Points, in no order, along strands that fork, close into loops and pass close to each other.
(in the rows, 128 means zero)
Points whose rows are less than 105 apart are linked; no others are.
pide: [103  96 102 165  94 108 159 169  48 116 133 100 166 127 146 181 169 102
 146 100  79  83  47  81 187 131  96]
gor: [115 143 127 146 114 130 146 123 100 103 126 124 191 118 105 147 178 136
 120  91  74 103 119  87 172 119 135]
Fafa: [113 113 143 154 142 132 101 106 186 138  96 132  85 106 144 133 122 136
 134 155 145 164 134 151  86 136 151]
mubul: [144 163 162 103 168  87 184 100 127 147 136 138 108 148 113 105 133 158
 129 162 121 143 237 200 125 177  92]
vig: [137 136 152 122 112 100 155 131 143 150 110 152 117 142 123 133 172 115
 135 150 108  93 184 172 114 171 111]
vup: [156  93 153 154 150 136 117 120 142 140 125 109 126 127 127 113 157 149
 115 133 119 150 140 136 129 154 121]
Poge: [161 150 165 127 162 128 162 114 108 172 156 133 141 147 114 117 174 157
 118 133 106 133 164 163 107 169 120]
nal: [152 142 120  77 153  93 131 114 136  93 110 166  62 146 134  86  46 151
 123 172 171 150 190 174  99 115 119]
vilo: [123 107  94 144  87 111  85 146  98 122 110 119 158  99 131 168 157  79
 130 107 101  91  71 104 140 124 127]
Sifig: [ 94 135 134 122 106 157 142  98 143 135 145 147 165 124 156 109 133 152
 125 118  93 140 158 138 123 130 149]
zokeb: [134 144 150 133 107 122 144 132 115 135 127 132 167 122 133 135 182 106
 130 135  86  93 155 149 139 164 109]
tete: [ 77 101 131 181 151 152 106  85 181 156 128 131 116 117 166 137 123 153
 134 159 121 165 126 132 103 105 134]
Dukug: [107 133 119 113 116 176 100 126 168 128 161 124 142 134 159 125  78 122
 125  93 167 175  81  73 104  67 171]
burud: [102 118 114 152 122 151  99 107 145 108 116 146 164  98 137 142 113 139
 115  96  92 155  86  95 140  99 147]
Zabid: [160 153 127  79 141 144 127 126 137  98 145 144  49 138 149  80  34 134
 127 142 192 190 139 144  85  92 138]
Gapa: [190 169 114  88 137 124  65 159 151 100 127 136  89 107  73 139  94  71
 127  93 158 136 111 103 117 108 151]
kalor: [151 119 122 123 115 151 114 144 122 109 115 118 150 138  93 135 165 119
 116  86 139 109 125 107 124 108 147]
lop: [143 168 122 111 126 155  83 112 168 113 156 159  81  97 152 123  70 108
 133 144 165 159 158 133  70 102 166]
dufem: [ 98 133 116 165 117 126 150 111  74  93 146 123 166 121 120 168 168 164
 114  90  52 109  74  79 167 124 126]
kenu: [162 106 120 140 115 145 109 178 124 108 121 102 153 147 101 128 181  92
 127  74 162  86 109 111 146 128 104]
Voke: [ 89  96 133 162 136 169 161 116 153 156 159 122 185 145 182 114  99 166
 136 125 127 190  83  77 114 105 144]
Vum: [126 125  86 138  88 121  80 166 101 113 127 121 139  79 144 195 120  42
 134 102 122  91  37  98 154 131 118]
moz: [183 183 116  80 155 127  87 124 146 107 152 155  47 111 120 121  61 100
 130 150 168 146 169 147  94 115 150]
sidab: [154 111 142 148 106 133 150 172 103 159 129 106 139 120 114 152 182  91
 135 156 113  86 134 139 135 161 103]
Sadut: [117 159 119  88 105 129  97 105 181 124 111 179 119 110 137 140 101 110
 126 161 125  93 177 152 111 131 132]
mulos: [128 118 139 120 134 162 178 146 145 135 152  84 144 182 141  71  97 155
 151 118 199 179  99  79 103  78 145]
bor: [102  96  90 181 102 107 114 147  56 103 131 113 138 126 139 195 148 138
 139 113  52  88  44  69 194 119  96]
kirus: [143 108 158 145 165 112 142 131 134 144 116 120  54 121 115 117 152 168
 130 171 138 136 165 178 118 165 115]
Feru: [177 123 113  97 145 115  98 147 132 139  99 146  96  93  95 121 110 122
 119 153 159 112 135 140 114 148 143]
meru: [141 130  95 116 104 142  67 158 123 100 134 135 127  98 108 199 113  51
 117  63 117 126  59  91 151 113 131]
mir: [127 130 136  84 162 106 207 108 109 121 144 150  83 187 148  44  39 177
 143 178 178 159 181 170 117 101 110]
gos: [118 104 108 156 114 111  75 135  98 117 103 101 161 133 112 176 169 107
 122  77 113 104  63  72 156  99 111]
bez: [163 157 167 104 178 108 189 113  83 117 157 124 105 159  90  54 108 197
 148 142 144 149 191 156 132 171 109]
Lavov: [ 77 111  88 165  93 104 135 122  71 117 132 122 127 112 152 183 156 138
 132 137  44  99  64 121 174 148  91]
Zazez: [ 29 129 108 157 111 103 137  85 170 153 124 137 122 114 139 164 144 147
 135 154  70 143 144 177 135 148 117]
Namop: [122 135 142 116 143 125 164 112 181 134 127 141  85 140 139  92 107 168
 121 169 151 144 192 167 107 145 138]
laluk: [ 80 125 119 170  79 107 141 146 100 167 140 105 134 108 151 178 185  98
 146 169  70  90 100 160 171 170  83]
Lebe: [122 131 122 147 113 131 164 195  94 137 117  87 185 131  88 144 192  78
 154  81 145  59 101  86 169 134  97]
kenar: [170  96 135 162 177 129 106 145 135 113 107  79 147 168  89 122 170 153
 110  62 162 152 117  71 130 109 110]
tif: [ 68 147 137 150 120 108 152  79 159 152 129 111 145 120 133 152 174 141
 130 158  78 137 172 169 123 168 115]
Nite: [147 162 132 105 143 168  81 131 163 106 164 121 104 139 145 122  88 111
 114  76 197 192  86  78  97  77 163]
Pufin: [176 123 133  85 143 127 141 140 133 134 106 146 140 115  85 101 120 133
 116 148 151 113 167 141 128 134 138]
Duru: [132 132 108 117  70 132 141 172 106 123 111 133 167  93 142 147 145  63
 143 141 121  59 123 130 157 143  98]
gime: [170 119 130 104 104 131  94 183 117 132 111 122  89 112 105 138 124  75
 158 163 182  71 103 141 113 155 106]
Dig: [160 144 146  86 167 138 177 132 101  89 118 137  93 176  96  54  90 175
 124 122 175 140 163 124 125  83 149]
bis: [ 83 116 143 188 140 122 139  72  94 138 142 123 163 133 166 153 154 164
 121 121  55 146 101  99 139 136 133]
ret: [122  90 127 180 142 122  77 106 111 124 114 114 173 140 118 163 161 155
 106  69  91 127  78  43 153 109  90]
mor: [172 139 112  89  77 126  85 200 109 130 118 129 111 108 107 155  94  45
 157 125 182  74 106 118 125 142 116]
vomo: [138 157 165 110 188  94 200  99 101 144 150 134  77 163 116  72 110 189
 136 166 132 154 211 193 116 157 110]
vide: [ 94 135 148 138 129 124 154  95 168 157 134 127 127 133 146 125 143 155
 124 161 129 155 183 178 106 152 125]
fam: [ 89 133 121 140  96 105 112 125 168 142 108 138 100 102 133 168 148  80
 131 174 101  89 143 179 130 152 120]
Dozum: [138  81 156 174 166 155 107  99 143 148 149 104 132 146 163  98 150 174
 119 134 146 185 128 107 108 130 125]
ren: [104 111 117 174 107 111 137 102  88 141 131 124 157 106 142 175 175 152
 121 128  43 127  88  99 161 135 123]
kizol: [173 144 147  91 154  64 181 129  86 133 123 148  88 155  97 117 130 151
 134 181 129  95 237 187 137 168  76]
Nuzal: [142 125 128  97 171 150 173 132 121 107 146  99 100 196 100  52  83 183
 121 112 188 167 134 108 117  90 165]
Domi: [159 139 131  90 105 109 131 155 132 139 102 154 115 139 118 127 138 101
 123 171 139  72 201 166 118 135  90]
zepop: [112 115 135 123 139 157 144 117 182 128 143 135  98 131 168  91  77 147
 132 171 167 171 163 149  92 121 149]
lav: [130 132 165 148 142 128 155 104 113 151 143 112 192 124 109 134 175 141
 125  85  81 143 134 121 128 168 137]
fuvup: [118 129 167 136 148 151 157 105 124 153 141 103 207 152 109 122 160 167
 127  62 104 154 115  78 125 140 147]
nodu: [ 52 133 108 166 107 118 143 100 119 128 126 144 127 107 148 143 141 159
 130 148  38 128 114 163 158 142 133]
figo: [119 135 117 118  81 121  81 129 134 125 119 145 117  93 127 163 130  74
 129 142  99  92 124 140 132 123 140]
lari: [168 134 131  77 113 127 131 165 114 118 115 139 172 150  93 120 156 111
 124 105 149  60 178 127 141 152 108]
ton: [ 93 122  84 163 126 134 111 116  95  78 139 142 138 105 142 153 133 154
 121 105  54 107  64 100 177 102 145]
kema: [193 154 123  93 100 115  48 171 133 116 122 131  96  95  97 153 102  46
 147 112 156 107 105 122 120 137 124]
nofan: [136 108 135 148 160 104 110 112 153 132  91 127  73 103 128 137 144 130
 133 165 162 132 137 166 112 165 127]
vob: [167  94 142 144 126 133 104 169 131 144 122 121 112 116 122 134 168 110
 116 134 127 105 119 133 141 167 107]
Runu: [148 119 131 110 151 142 132 113 139 139 130 119 120 147 156  71 105 176
 124 131 183 171 113 122 101 114 156]
Vov: [180 133 147 109 161 116 156 133 103 153 114 128 131 146  82  98 154 136
 115 160 124 117 170 165 124 165 120]
kenaf: [ 55 136 114 144  87  97 133 142 140 165 110 128 113 104 138 174 171  81
 158 183  94  72 130 183 159 151  90]
zovof: [ 53 115  81 158  75  97 157 143  88 139 137 127 114 100 158 194 153 116
 142 177  57  79  82 146 190 150  94]
kasol: [170 165 163  94 163 136 178 123 112 127 155 137 154 159  93  80 113 185
 131 125 143 132 203 138 125 146 128]
murad: [ 81 147 107 164  91 130 142 109 108  94 114 141 147 107 140 150 147 119
 132 145  38  87 111 142 158 130 136]
nikuv: [131 105 134 135 141 164 120 119 149 125 141 108 151 150 151 113 115 141
  95  96 171 168  98  84 101  67 161]
tibim: [141 119 138  94 144 138 190 123 132 144 141 138 102 167 154  44  69 164
 159 156 189 167 163 160 102  88 140]
sok: [ 86 109 111 136 110 137  94  98 141 117 114 151 141  87 152 167 123 134
 116 129  96 142 101 138 116 122 147]
fimil: [153 159 115  64 124 100  80 113 161 123 109 175  94 116 120 141  72 116
 137 175 154  93 201 154 112 118 116]
vas: [ 92 134 149 162 101 115 147 119 114 159 135 114 148 125 138 165 179 103
 137 156  68 104 152 169 140 185 100]
gimoz: [188 139 130  76 134  82 148 146  95 118 107 157 101 162  97  95 120 126
 128 157 145  79 214 163 131 127  96]
Ramo: [154 143 112 101  84 117 114 159 132 116 101 151 168 115 114 140 141  79
 126 109 143  64 146 123 144 140 114]
val: [ 96 142  80 132  97 114 111 137  92  75 130 139 126  90 127 178 122 111
 132 111  60  71  63  99 181 112 152]
zela: [166 142 139  93 161 106 163 126 119  98 111 149  70 144 116  57  83 170
 113 151 154 152 170 163 130 110 126]
nuri: [131 135 105 121 103 142  76 135 147 106 126 161 149  97 120 157 103 100
 115  77 113 137  81 101 136 106 144]
Sori: [157 142 120 113 136 135  66 146 164 112 133 134 117 105 100 141 111 101
 120  63 152 153 107  88 135 108 146]
sal: [175 118 123 111 138 142 105 197 121 101 106 104 133 126  83 147 144  68
 101  84 189  83 101 110 148 121 111]
vad: [142  94 151 180 164 131 102 118 124 129 125  83 170 171 115 142 165 147
 110  71 120 146 110  43 141 115 110]
tas: [131 121 128 122 158 150 155 145 154 107 125  86 131 185  98  79  96 161
 124  82 201 182 118  79 105  76 154]
Dedut: [123 120  96 137  82 136 127 198 101 116 115 106 166 114 104 150 151  49
 155 104 145  57 111  96 163 124 110]
feg: [ 93  95 105 163 123 106  84 105 139 149 106 133 115  79 157 182 146 117
 140 145  97 126  92 137 136 149 128]
gud: [117 150 124 101 103 148 103 109 176 141 127 166 143 108 147 105 115 137
 117 139 130 130 151 138 110 114 154]
Fole: [ 83 135 130 143 119 167 169 101 140 138 161 138 187 140 165 106 118 151
 128 108 107 158  99 114 125  90 152]
Dak: [ 65 107  75 155  91  87  90 114 117 129 109 132 120  73 143 190 132 102
 150 151  76 104  76 161 156 133 102]
suvo: [ 73 107 120 159 131 165 130  97 124 120 140 135 182 145 145 124 123 159
 115  80  85 157  71  96 140  86 152]
futu: [124 129 131 138 140 168 107 129 140 100 117 109 167 156 104 114 152 132
  89  74 156 147 115  99 123  80 147]
tusop: [180 129 112  84 151 123 113 139 135 105 123 139  84 141 101  93  97 148
  74 110 188 137 131 107 120 127 148]
dapas: [ 58 115 153 164 141 145 155  69 123 148 150 119 164 131 175 135 142 171
 140 123  77 168 113 135 112 146 135]
Neka: [101 126  86 133  64 112 100 166  91 137 119 127 127  83 151 186 113  40
 154 151 122  85  48 130 151 132  96]
Rul: [144 142 138 110 135 156 119 121 153 121 128 135  83 126 169  93  46 132
 139 137 202 195 106 115  77  90 148]
fil: [145 123 158 124 180 140 165 125 123 147 151  92 180 169  86  88 150 170
 109  73 151 156 135  98 112 142 144]
malad: [ 88 103 139 157 135 151 135 104 198 151 137 126 118 123 190 116  78 144
 146 163 146 187 115 120  96 106 160]
sogup: [135 102 175 169 181 144 170  93 117 165 155  85 138 173 166  84 131 173
 137 126 145 191 124 103  97 132 139]
deren: [159 121 113  96 156 126 103 127 150 127 122 139  86 114 134 100  97 143
 108 139 168 158 135 140  94 128 168]
vut: [165 142 125  99 117 142 126 157 120 101 122 111 169 151  58 110 153 117
 115 102 155  95 167 120 146 114 135]
rel: [134 137 133 105 140 120 136 123 173 114 118 155  54 144 159  77  47 132
 137 160 180 180 168 168  84 115 145]
sipeg: [126 124 157 112 162 135 197 105 128 161 153 115 116 186 150  66  98 176
 142 156 160 176 156 170  90 130 148]
fote: [152 157 133 102 105 124  58 131 141 111 118 141  94  84 149 147 121  79
 124 147 142 102 135 155 128 117 147]
rud: [152 126 146 110 163 149 144 122 137 137 117 112 145 150  96  77 127 166
 110 112 154 154 128 114 121 113 140]
sapu: [109 118 128 158 101 118 169 158  57 147 151 111 173 126 126 174 188  97
 125 122  79  86  78 101 168 166  94]
lub: [119 127 174 122 158 122 181  88 140 188 151 109 138 156 139  97 131 170
 136 145 134 184 183 169  96 152 146]
Buv: [134 158 128 125 134 136  64 113 167 121 130 157  76  86 151 152  93  80
 127 153 133 146 141 158  97 112 161]

A piece is two or more points that can be reached from each other along the links. Count, over all rows, the pieces, the separate loops (a circle has one, a figure eight two, a Y none), the forks (points with three links) and the tips (points with one).
pieces: 4
loops: 0
forks: 16
tips: 24

Name the points in between on the shortest way along the links from the first point to the second, in order.
Rul; fam: Zabid, rel, zepop, Namop, vide, tif, vas, laluk, kenaf
Gapa; kenar: Sori, nuri, meru, Vum, vilo, gos, ret, vad
tete; bez: malad, zepop, Namop, vide, tif, vas, zokeb, vig, Domi, gimoz, kizol, mubul, vomo
bor; moz: Lavov, zovof, laluk, kenaf, fam, figo, fote, Buv, lop
Lebe; Nite: Dedut, Duru, Ramo, lari, vut, kalor, futu, nikuv, Dukug
gor; mir: dufem, ren, Lavov, zovof, laluk, vas, tif, vide, lub, sipeg, tibim
